Each scene shows the same named points in several views. A view is turned or mirrored, shifted and resized as a whole, has a little noise and may leave points out.
In the rows, zero is written as 100.

Scene 1
View 1
k_759: 94 104 70 121 109 112 82 98 96 87 103 103 91 114 92 125 78 103 106 107
 100 115 89 96 108 98 103 82 92 117 96 98 83 84 107 106 111 105 85 114
 108 99 94
k_933: 102 91 105 99 94 98 99 104 92 102 102 104 105 109 114 100 109 103 105 91
 103 97 101 111 88 99 98 95 96 91 97 105 96 96 101 102 106 102 92 116
 107 108 95
k_395: 91 99 91 113 106 109 91 98 95 91 106 100 105 103 100 104 93 101 103 95
 95 120 104 107 99 92 100 95 102 113 91 103 91 96 102 107 109 100 90 117
 110 110 88
k_203: 100 87 107 89 84 92 106 99 90 104 99 97 110 101 111 90 115 106 108 93 97
 96 102 110 86 99 97 105 95 91 99 117 100 102 99 106 104 97 98 118 103
 100 101
k_717: 95 91 95 99 91 97 99 96 93 96 101 98 106 101 103 100 102 106 107 97 97
 104 100 104 94 96 99 101 96 102 97 114 95 100 102 108 108 98 94 117 105
 98 97
k_75: 97 97 78 104 90 98 93 97 96 93 96 97 94 106 96 114 88 111 109 107 98 101
 88 96 102 99 100 93 90 106 104 113 89 93 106 108 110 100 94 115 101 88
 104
k_149: 98 106 66 127 112 112 80 102 98 88 101 107 84 123 95 134 76 103 106 108
 105 111 85 94 109 101 104 76 90 113 98 92 79 78 108 102 112 107 82 111
 107 101 97
k_611: 107 96 88 104 92 97 94 107 95 102 94 108 91 120 111 119 101 109 110 103
 109 85 86 99 93 107 102 83 85 86 105 103 88 84 103 99 107 105 90 109
 102 96 107
k_14: 92 86 100 94 88 95 104 93 93 96 102 93 113 93 102 91 105 108 106 96 91
 107 106 106 94 94 98 109 99 105 97 121 99 106 100 110 106 95 99 120 105
 98 96
k_869: 93 105 68 124 109 111 82 97 97 84 103 101 89 113 90 126 75 105 106 107
 100 116 87 95 111 97 103 84 94 120 96 98 83 85 108 107 112 106 84 114
 107 100 93
k_607: 103 94 93 107 98 102 94 106 93 100 99 108 96 114 111 112 101 104 109 97
 106 98 94 105 93 102 99 88 92 93 98 100 91 88 101 101 108 104 88 113
 107 104 99
k_438: 101 94 83 102 90 96 96 99 96 94 97 99 97 107 101 112 96 110 109 104 99
 97 91 97 96 100 102 94 89 101 103 112 91 93 104 105 110 103 93 114 103
 91 103
k_734: 103 86 108 85 78 87 107 101 92 106 94 99 108 102 116 94 117 111 110 97
 99 86 99 106 85 101 97 104 91 84 104 120 100 102 100 105 105 98 99 115
 99 93 105
k_72: 103 88 107 88 82 90 106 102 91 104 97 99 106 104 114 94 115 108 108 93
 99 90 99 108 85 100 98 103 93 87 101 115 100 101 99 105 105 99 98 116
 103 97 102
k_196: 96 93 93 102 93 98 98 98 94 96 100 99 103 103 102 103 100 105 108 99 97
 104 99 104 95 96 99 99 94 104 99 113 95 96 102 107 108 100 93 115 105
 98 97
View 2
k_933: 100 100 92 99 109 110 102 101 107 100 82 93 105 102 97 102 110 105 101
 99 103 112 93 95 100 97 99 96 97 104 101 100 106 99 99 87 103 108 98 99
 90 92 106
k_759: 90 98 106 76 118 103 99 99 104 95 113 87 101 89 107 99 105 85 107 129
 106 96 90 107 97 110 113 110 95 101 91 92 100 114 105 86 109 125 120
 108 106 96 105
k_14: 104 100 91 105 116 103 102 92 107 104 94 101 98 109 95 103 122 102 102
 94 97 111 108 107 99 93 91 105 100 98 105 93 114 104 99 88 117 108 94
 90 90 98 108
k_149: 87 96 109 71 117 106 97 101 103 92 112 82 104 86 106 98 95 83 108 133
 110 95 82 102 97 112 121 106 92 105 89 94 95 112 104 86 103 126 123 113
 108 97 103
k_607: 96 97 97 92 109 109 98 101 105 97 90 89 106 96 96 101 101 100 103 106
 107 109 86 95 101 100 107 95 94 106 97 99 101 101 99 86 100 111 106 106
 96 94 104
k_203: 102 93 90 108 111 107 97 92 106 103 89 100 104 105 87 104 112 107 100 80
 100 111 95 98 101 88 96 95 100 106 104 97 109 95 97 85 112 104 92 96 90
 97 104
k_72: 103 94 89 107 109 107 98 94 106 102 86 98 105 106 89 104 111 108 102 82
 101 115 93 96 101 88 97 95 100 106 104 99 108 95 97 86 109 103 92 97 89
 95 105
k_438: 97 91 101 93 115 104 95 91 102 98 106 96 103 98 92 103 106 96 105 98 102
 105 90 103 99 95 107 101 98 107 98 94 105 102 99 87 112 113 104 103 100
 100 103
k_196: 99 96 96 97 115 104 100 95 104 100 97 95 101 101 97 102 114 99 103 101
 101 108 97 104 98 98 101 102 98 101 101 95 108 104 100 86 113 112 101
 97 95 97 105
k_717: 99 97 94 99 115 104 100 95 106 101 96 96 100 104 95 103 115 99 102 99
 100 108 101 105 99 96 98 102 97 101 102 95 109 104 100 87 113 111 99 96
 94 97 106
k_395: 95 105 96 88 115 105 108 103 108 100 92 90 98 100 107 99 117 93 103 121
 102 104 104 106 99 107 99 110 95 95 99 96 108 110 101 87 110 117 106 97
 94 94 108
k_869: 89 97 107 74 120 103 100 98 103 94 116 87 98 91 107 97 105 83 106 131
 106 94 91 109 97 110 115 110 95 100 91 91 100 115 104 87 110 126 121
 107 109 98 105
k_611: 95 90 101 92 108 110 92 95 102 95 98 89 110 93 91 101 94 99 104 98 108
 107 76 93 100 95 112 92 96 113 94 97 99 98 99 86 101 110 107 111 101 97
 101
View 3
k_933: 95 119 84 102 98 110 93 87 109 86 94 97 103 108 99 106 106 80 98 97 92
 95 117 110 85 114 93 108 102 110 101 92 100 113 100 93 86 90 108 107 82
 115 89
k_438: 109 110 116 109 100 106 92 106 107 90 98 98 109 114 97 105 90 92 94 114
 89 104 97 103 98 118 105 107 101 100 108 94 103 94 90 99 101 100 97 97
 93 113 96
k_14: 113 109 86 109 101 113 109 80 108 97 107 100 102 122 105 112 100 89 97
 84 86 85 93 107 81 101 107 93 85 102 99 76 116 90 100 96 86 89 94 104
 76 129 98
k_196: 109 109 101 107 101 109 96 97 106 92 100 101 106 115 96 106 99 88 97 100
 88 94 99 105 88 115 102 102 93 101 104 89 104 91 100 95 94 94 98 105 88
 117 95
k_75: 111 107 125 111 102 106 93 111 102 90 101 101 114 119 93 105 89 94 94
 117 86 106 91 100 102 123 106 105 98 97 108 95 104 86 91 100 106 102 96
 97 97 111 96
k_395: 103 107 96 105 99 107 82 102 98 92 102 106 104 117 84 107 110 83 96 89
 95 90 94 110 73 126 96 104 76 96 97 91 105 74 125 93 100 88 110 119 90
 103 95
k_607: 93 117 101 100 97 106 82 104 105 85 91 98 107 104 89 101 103 80 97 111
 94 103 112 108 89 126 89 115 104 106 105 100 95 106 100 91 98 96 109
 105 91 103 91
k_759: 104 103 131 107 99 100 68 131 91 88 96 104 114 115 72 103 102 88 93 116
 95 108 90 105 88 143 96 113 82 92 105 103 96 63 117 96 117 98 112 112
 107 88 95
k_203: 107 116 87 106 99 113 107 75 116 89 98 93 104 112 111 107 96 88 99 98 86
 95 107 105 92 101 103 98 107 111 104 83 107 117 83 98 84 94 94 94 78
 132 93
k_717: 108 111 95 107 100 110 98 92 106 91 102 99 106 116 99 108 101 89 97 95
 87 93 99 104 87 112 104 100 91 102 102 86 107 94 101 96 91 92 98 102 83
 119 96
k_869: 106 101 135 107 100 99 70 136 90 90 99 106 115 116 69 103 99 90 90 118
 93 109 85 105 91 145 98 113 79 86 104 102 98 59 119 96 119 101 111 114
 109 87 95
k_72: 102 119 83 104 99 115 105 76 115 88 97 93 103 110 109 105 97 85 100 97
 86 93 113 106 93 102 101 102 110 113 104 88 104 121 83 95 81 91 93 95
 76 130 94
k_734: 106 119 85 105 99 115 110 74 118 88 98 93 102 110 112 104 94 87 99 99 85
 94 112 105 96 96 104 100 115 113 106 85 107 127 78 96 79 93 91 91 78
 135 93
k_149: 98 107 140 103 99 96 62 141 91 84 91 104 118 110 65 98 102 86 91 130 99
 117 95 104 95 151 92 121 89 92 109 111 91 70 116 94 123 105 114 113 113
 78 93
View 4
k_869: 69 85 78 89 127 83 117 99 79 95 109 113 96 94 85 129 110 98 103 77 100
 82 88 95 115 83 68 96 93 121 97 88 81 77 98 79 112 80 90 134 102 107
 108
k_203: 97 123 127 98 92 100 71 96 130 105 96 94 104 127 95 69 97 97 115 103 111
 100 78 44 110 110 82 115 142 96 96 130 120 123 111 107 84 101 104 73 87
 76 113
k_607: 86 110 107 101 98 88 78 112 103 100 112 103 109 102 95 91 106 100 113 92
 105 109 83 75 122 87 84 108 120 108 102 106 113 100 110 100 100 109 99
 109 92 86 136
k_759: 70 87 83 92 119 79 113 102 82 98 109 114 99 93 87 123 109 100 105 80 99
 87 86 93 117 82 72 97 97 119 99 91 86 76 99 82 110 85 91 131 100 104
 111
k_395: 95 92 113 98 114 84 100 91 99 92 99 114 99 98 80 98 113 101 88 95 116
 104 89 81 128 100 90 99 108 98 82 101 97 98 102 110 103 81 102 119 99
 85 91
k_75: 77 106 102 87 110 97 101 94 109 103 99 99 93 120 90 105 99 98 118 90 100
 76 81 61 97 101 64 105 122 111 97 119 96 102 103 80 95 83 93 91 96 96
 101
k_196: 90 108 115 94 106 94 89 96 114 100 98 105 99 115 88 88 103 99 106 96 111
 97 84 61 115 103 79 104 123 102 92 115 104 107 107 98 94 88 100 96 94
 86 106
k_14: 101 108 131 97 106 98 88 84 124 98 87 104 96 124 86 76 101 97 97 104 118
 97 81 51 117 117 87 105 130 89 81 125 107 120 105 110 88 79 103 81 95
 77 82
k_72: 99 122 128 99 89 101 66 100 129 102 98 94 109 125 96 67 98 99 113 103
 109 105 79 44 111 109 84 112 142 95 96 130 121 124 111 107 84 106 105
 76 87 75 120
k_734: 95 126 129 100 89 103 65 99 132 108 98 90 105 129 97 65 93 97 119 106
 109 101 78 40 106 110 84 118 147 97 100 134 123 128 112 104 81 108 106
 69 84 77 120
k_611: 74 116 94 99 94 92 72 117 103 105 116 95 113 108 104 95 100 99 127 87 95
 99 81 67 107 81 72 113 127 120 116 110 114 99 109 85 98 119 97 102 88
 91 153
k_438: 78 108 100 94 106 93 91 100 109 105 105 98 99 116 95 98 100 97 119 87
 100 88 80 63 106 99 69 108 124 113 101 116 104 103 104 87 93 94 96 94
 91 95 115
k_933: 100 110 122 102 96 89 70 104 116 99 106 101 113 106 93 74 105 101 105
 101 112 113 87 62 127 99 94 108 128 98 94 115 118 111 110 112 95 108
 105 98 91 76 123
View 5
k_933: 95 105 83 108 108 102 83 91 111 99 118 104 137 85 77 107 83 87 115 78 83
 107 98 93 88 102 113 96 95 121 95 103 79 99 92 83 112 103 103 90 83 97
 89
k_196: 96 100 91 109 101 100 90 107 110 99 120 86 124 89 82 95 100 87 113 87 91
 100 97 101 99 112 112 104 106 109 92 107 90 104 92 93 112 100 115 101
 83 85 85
k_149: 104 97 81 103 59 72 118 77 75 94 90 86 117 88 71 79 80 80 80 109 95 117
 113 106 108 154 122 92 63 139 106 86 66 125 91 118 92 91 102 105 93 108
 102
k_717: 93 98 92 108 107 101 86 109 114 101 121 86 125 87 79 96 104 89 120 80 89
 96 95 101 97 107 111 104 107 106 92 108 93 103 92 91 115 102 116 104 83
 85 81
k_611: 102 95 66 109 93 100 87 78 98 93 101 103 124 77 72 104 72 85 90 100 102
 110 96 92 86 103 115 91 87 118 96 120 62 95 99 78 94 97 106 91 89 112
 103
k_607: 96 103 80 108 98 97 88 84 103 98 110 101 134 82 75 103 81 85 104 85 86
 109 101 94 93 109 115 95 88 123 99 102 73 103 92 90 106 100 102 93 86
 105 94
k_75: 101 91 82 105 85 91 95 100 98 95 107 79 107 84 80 86 100 89 97 106 108
 100 97 105 99 120 112 101 96 106 95 119 82 105 97 97 99 96 122 107 89
 95 91
k_203: 95 99 84 112 122 117 71 108 124 97 126 95 127 82 82 109 97 89 121 81 95
 94 88 95 83 83 107 102 116 95 87 125 89 87 97 70 114 103 118 95 81 88
 83
k_734: 94 100 78 112 126 119 66 105 125 98 126 97 129 80 81 113 95 89 120 81 98
 94 84 92 81 77 104 102 117 93 86 132 85 82 101 63 111 103 118 92 80 91
 84
k_395: 92 103 103 110 92 86 100 103 107 104 120 84 134 93 79 86 99 88 120 74 73
 104 108 104 106 130 118 102 97 126 97 80 96 119 84 113 119 101 110 103
 80 82 82
k_14: 91 97 100 112 116 107 80 122 126 106 131 82 127 91 85 94 114 91 129 75
 84 93 93 100 95 101 110 107 120 100 87 107 104 98 91 91 121 104 123 105
 78 74 76
k_438: 99 93 81 106 94 98 88 100 104 96 108 84 115 84 78 91 96 87 102 99 102
 103 95 102 96 112 110 101 98 107 94 119 79 100 95 90 100 97 118 102 89
 95 94
k_759: 103 97 88 103 66 76 117 90 83 98 98 80 117 89 75 78 92 85 89 102 92 113
 110 107 111 150 119 96 75 132 103 88 78 125 90 121 99 96 110 108 89 101
 95
k_869: 103 94 92 103 61 71 119 90 82 97 97 75 113 90 76 73 95 85 90 105 96 110
 110 110 115 156 119 97 76 132 104 86 79 126 88 125 99 94 111 112 91 97
 94

Which points are out of place in each view (at most two, in the order of its rows)? Write none if all are in place.
view 1: k_203
view 2: none
view 3: none
view 4: k_75
view 5: k_933

Scene 2
View 1
k_386: 102 91 103 83 96 101 93 105 104 77 108 107 96 105 102 98 115 80 98 93
 107 104 107 101 108 110 89 102 94 112 94 86 104 98 97 106 95 92 82 89
 85 104 109
k_693: 103 88 107 80 103 105 96 94 98 75 109 111 95 108 113 101 104 78 100 94
 117 93 97 105 103 104 95 95 104 109 94 90 100 99 103 114 98 95 82 104
 77 102 123
k_124: 115 105 100 71 99 114 100 90 79 70 107 100 88 102 110 93 91 71 122 91
 106 95 109 83 96 115 100 85 99 102 114 79 95 103 112 107 92 104 104 86
 81 97 102
k_781: 104 93 103 75 96 106 88 100 96 72 108 101 88 102 102 95 116 71 106 92
 101 101 103 98 106 109 88 95 99 112 95 84 103 99 96 114 92 98 77 93 75
 101 107
k_470: 114 107 87 88 85 99 114 102 88 81 107 106 103 102 100 92 92 84 118 88
 111 109 131 82 96 128 102 98 88 96 125 77 97 100 116 83 95 88 120 59
 108 102 83
k_178: 105 90 99 90 100 97 112 98 101 83 112 119 105 111 114 105 91 91 100 96
 131 95 108 100 98 113 103 98 102 100 105 90 96 100 114 95 102 88 103 91
 96 104 116
k_413: 105 92 105 75 99 106 91 98 97 73 109 105 89 104 106 98 110 73 103 93 107
 99 101 99 105 107 92 92 101 111 95 86 100 98 99 115 94 98 79 98 75 101
 114
k_953: 102 88 103 86 99 97 101 99 103 81 111 115 100 109 111 103 101 86 98 95
 122 97 105 103 101 109 96 99 103 106 97 88 98 98 106 103 99 90 89 97 87
 104 118
k_461: 104 93 100 83 96 101 99 99 99 78 110 109 98 106 105 98 104 81 103 93 115
 101 107 97 103 112 95 99 98 106 101 86 100 100 104 102 97 92 93 88 88
 104 108
k_782: 107 94 102 78 100 106 97 94 93 76 108 107 92 106 111 98 99 76 106 94 115
 94 103 97 101 110 97 92 102 106 101 86 98 100 106 109 96 98 91 95 80
 101 112
k_570: 109 99 90 93 92 95 118 101 96 85 112 115 109 108 107 100 87 93 108 90
 127 104 124 90 95 124 105 101 93 95 120 84 93 99 119 80 100 82 120 72
 111 105 96
k_752: 111 103 101 71 95 110 94 96 86 70 106 99 86 99 102 91 108 70 116 90 97
 101 110 87 102 114 91 89 97 108 108 79 99 100 103 110 91 101 92 85 80
 101 98
View 2
k_782: 90 103 104 106 99 98 112 93 113 93 99 101 96 103 104 98 91 98 110 104
 105 107 98 106 100 90 127 104 105 105 87 106 95 103 97 101 82 92 106 99
 106 95 98
k_124: 99 106 109 111 104 105 115 105 117 85 92 92 103 102 107 98 94 109 102
 101 103 113 99 114 97 91 120 100 103 114 83 101 101 104 115 105 88 92
 110 109 105 92 108
k_386: 92 100 107 101 85 97 113 92 113 98 104 105 94 101 101 106 86 92 111 103
 115 106 103 103 108 97 120 96 99 97 87 112 84 97 87 95 79 91 108 92 108
 88 94
k_470: 108 123 117 118 85 92 104 117 112 88 114 94 117 107 93 117 81 106 94 98
 105 113 102 109 107 99 96 88 104 106 92 88 83 110 125 97 105 93 113 101
 97 91 99
k_461: 92 106 106 106 90 95 110 95 113 96 107 102 99 105 100 104 87 98 108 103
 111 107 100 105 106 94 120 99 105 100 89 105 89 102 95 98 85 92 107 96
 105 92 94
k_953: 84 105 102 107 93 90 109 90 110 96 109 108 97 110 97 103 88 94 113 103
 106 107 96 101 104 91 128 104 108 100 92 104 90 107 88 98 84 93 105 95
 101 97 90
k_570: 98 124 112 119 88 84 101 110 107 93 122 101 117 115 89 117 82 101 99 99
 99 110 96 104 105 94 105 96 111 101 99 86 84 115 112 96 104 94 108 97
 90 97 91
k_413: 89 97 105 101 94 103 117 90 116 95 96 104 90 99 106 98 90 94 112 104 112
 107 102 106 102 91 129 101 100 103 84 115 92 97 90 99 73 91 105 99 111
 90 98
k_693: 83 99 101 104 98 97 113 86 112 95 100 108 92 106 103 95 93 94 117 105
 106 107 97 102 101 89 134 107 106 102 87 110 95 102 86 100 77 93 104 97
 106 95 94
k_781: 94 95 108 100 90 104 117 91 119 94 95 101 91 98 105 99 88 95 112 105 116
 108 104 107 104 94 125 98 96 103 81 116 89 95 91 99 74 90 108 97 114 86
 100
k_752: 104 103 112 109 94 107 115 106 119 88 95 92 101 97 106 102 89 106 100
 101 112 112 104 111 103 94 113 95 98 110 81 106 94 100 113 102 85 91
 112 105 108 87 108
View 3
k_953: 87 118 90 115 109 103 115 106 103 92 105 120 102 89 76 111 105 110 82
 128 93 117 101 95 104 117 104 115 106 100 97 108 102 110 106 98 111 103
 108 97 94 94 107
k_693: 91 117 88 125 103 107 117 108 95 95 111 119 107 93 74 110 106 112 72 133
 90 116 94 93 112 116 110 116 107 101 91 99 119 112 113 93 105 108 109
 106 100 95 104
k_752: 103 127 95 115 112 103 109 98 98 101 98 100 69 99 115 118 108 92 92 111
 91 100 97 68 104 109 131 98 116 95 75 97 113 112 120 96 102 114 106 107
 119 87 102
k_178: 90 117 90 107 111 97 115 106 118 91 97 119 101 96 77 110 104 110 98 126
 93 118 113 95 94 120 96 116 93 96 99 115 91 105 104 97 109 100 103 90
 95 94 112
k_124: 106 125 89 118 108 103 112 99 103 104 103 100 80 113 112 111 102 98 99
 116 92 104 101 65 97 117 119 106 102 96 72 97 113 116 124 93 93 113 105
 109 118 85 98
k_386: 88 119 97 118 111 106 108 104 90 90 103 118 86 78 82 117 108 106 75 125
 90 111 94 91 116 107 122 101 124 99 98 104 110 109 107 101 122 108 111
 98 99 97 109
k_413: 91 119 92 127 105 108 114 107 84 94 111 114 95 87 86 115 107 107 71 129
 89 111 89 88 117 111 122 106 119 100 87 96 124 111 117 98 109 112 111
 108 104 94 101
k_461: 89 121 93 114 111 101 112 104 101 94 100 116 88 89 88 116 106 103 85 123
 92 110 101 88 105 111 115 104 110 98 93 106 105 107 107 97 114 107 106
 97 102 94 109
k_570: 89 123 101 93 122 90 107 96 124 92 80 115 75 95 98 117 106 97 116 109 97
 109 123 86 87 113 105 101 99 96 103 121 72 101 98 105 119 99 97 81 100
 93 119
k_782: 95 121 90 122 107 105 114 107 98 98 107 114 97 96 88 112 105 106 83 125
 90 112 97 84 105 114 112 111 107 96 85 100 114 111 115 94 102 108 109
 106 107 92 103
k_781: 93 120 93 126 107 110 111 105 83 93 110 113 86 83 93 117 109 104 70 126
 87 108 87 83 118 109 128 101 127 100 88 94 125 111 116 96 114 113 112
 107 106 93 101
k_470: 98 127 102 91 123 91 107 92 124 97 79 103 57 99 118 122 107 87 122 98 98
 101 121 72 84 109 117 94 103 94 91 116 77 103 105 104 115 106 97 87 114
 86 114
View 4
k_782: 110 98 102 98 94 90 94 93 96 103 97 99 94 98 108 98 105 98 103 95 111 92
 101 102 110 104 90 88 106 104 98 91 87 91 94 91 104 100 104 100 88 111
 98
k_470: 93 114 92 100 103 97 105 108 89 98 101 78 110 95 101 90 111 95 113 112
 96 87 105 115 87 112 100 102 102 125 105 110 99 107 96 97 98 110 101
 100 98 107 100
k_693: 114 94 104 98 93 88 94 90 95 106 96 105 92 98 111 102 106 96 102 91 115
 95 97 101 114 102 89 86 103 97 96 86 86 86 91 90 108 96 110 100 86 112
 98
k_124: 105 101 104 99 89 98 88 95 104 99 100 91 94 98 110 88 101 106 100 100
 103 86 108 100 106 106 93 91 109 115 102 97 87 99 102 94 95 107 94 100
 85 111 95
k_570: 97 107 92 106 101 93 107 102 82 100 96 83 113 97 103 97 114 97 114 110
 103 89 98 119 89 100 95 105 94 120 105 106 102 102 92 100 98 99 110 97
 99 106 99
k_386: 112 103 100 93 103 84 100 98 91 107 101 103 94 97 106 100 110 87 105 95
 111 94 99 101 109 113 94 85 109 99 96 93 87 86 87 86 114 105 110 102 93
 112 104
k_461: 110 102 99 97 99 89 100 97 92 104 98 96 98 97 106 100 109 93 106 98 108
 93 100 106 106 107 93 91 104 105 99 93 90 90 91 90 107 102 107 101 92
 112 99
k_752: 105 107 103 95 95 96 92 99 101 100 104 91 93 96 106 89 102 97 103 101
 102 89 108 99 104 115 97 87 114 113 102 99 85 97 100 90 102 114 94 102
 90 111 98
k_413: 113 100 104 93 96 87 94 93 97 106 100 103 89 98 109 98 105 93 101 92 113
 94 100 97 115 111 92 82 111 97 96 90 83 86 92 88 110 105 105 102 88 114
 101
k_953: 110 98 99 99 99 88 101 93 87 107 94 100 98 98 107 104 109 95 105 96 114
 93 95 107 109 101 91 92 99 100 97 91 92 87 88 92 108 95 114 99 90 111
 100
k_178: 104 99 95 103 101 88 107 95 83 105 92 94 108 97 106 105 115 95 111 101
 111 93 93 114 101 97 91 99 93 106 99 96 98 91 86 96 105 91 117 97 94
 108 99
k_781: 114 101 104 92 98 88 94 96 97 105 104 101 89 97 107 96 103 91 101 92 110
 94 103 98 114 116 93 81 114 99 97 92 82 86 91 85 112 108 104 103 89 114
 101
View 5
k_178: 93 96 95 107 106 109 111 107 106 101 89 108 112 102 110 102 88 80 99 106
 122 89 108 98 99 105 111 111 99 88 117 106 113 94 104 95 117 78 112 98
 110 118 92
k_386: 95 90 90 105 118 116 102 106 104 102 116 91 98 103 116 106 105 83 110 94
 107 91 92 93 96 108 111 87 91 84 109 120 106 108 89 102 110 92 95 103
 104 112 72
k_461: 95 92 92 108 112 112 102 105 105 101 102 99 100 101 110 107 101 83 110
 98 112 95 97 99 99 101 114 90 92 90 110 109 109 99 92 101 109 89 102
 103 107 115 81
k_413: 98 83 88 105 112 118 102 105 103 101 109 100 82 95 110 103 108 92 116
 100 105 90 92 87 90 106 112 79 96 86 103 119 106 111 90 112 111 97 102
 108 100 115 73
k_752: 103 90 98 111 108 109 96 97 110 95 97 96 88 93 98 113 108 96 127 88 108
 103 93 109 105 77 121 65 90 100 94 97 113 101 91 111 98 94 97 106 101
 111 85
k_570: 94 113 103 113 110 102 109 99 110 96 87 99 130 109 106 116 87 75 103 95
 130 100 107 120 115 85 117 109 94 101 116 86 115 82 104 84 103 73 106
 94 119 114 104
k_124: 105 85 97 112 99 106 98 98 110 94 85 110 82 90 93 107 103 99 126 93 111
 103 100 106 105 77 120 71 96 103 93 94 117 95 98 114 102 89 108 108 101
 115 91
k_470: 100 113 105 114 111 100 102 96 114 94 92 89 125 107 104 126 96 81 116 83
 123 109 102 131 122 68 123 90 85 108 109 78 115 83 98 87 92 81 96 96
 116 111 102
k_953: 94 89 92 105 110 114 105 108 102 100 103 105 94 99 111 99 99 85 108 103
 110 88 98 88 93 109 110 93 97 85 110 116 108 104 95 104 116 89 105 104
 102 116 79
k_782: 97 89 92 108 109 113 103 105 105 101 100 103 96 97 106 103 100 87 112
 101 111 92 97 94 97 101 114 88 95 90 108 110 110 103 95 105 113 89 104
 104 106 116 81
k_693: 95 81 88 104 107 116 104 109 101 101 100 109 82 96 110 94 102 89 108 104
 108 86 100 84 87 111 108 91 98 82 108 119 110 104 96 109 119 90 111 106
 100 118 77

Which points are out of place in each view (at most two, in the order of its rows)? Write none if all are in place.
view 1: k_752
view 2: none
view 3: k_570
view 4: k_178
view 5: k_953, k_782
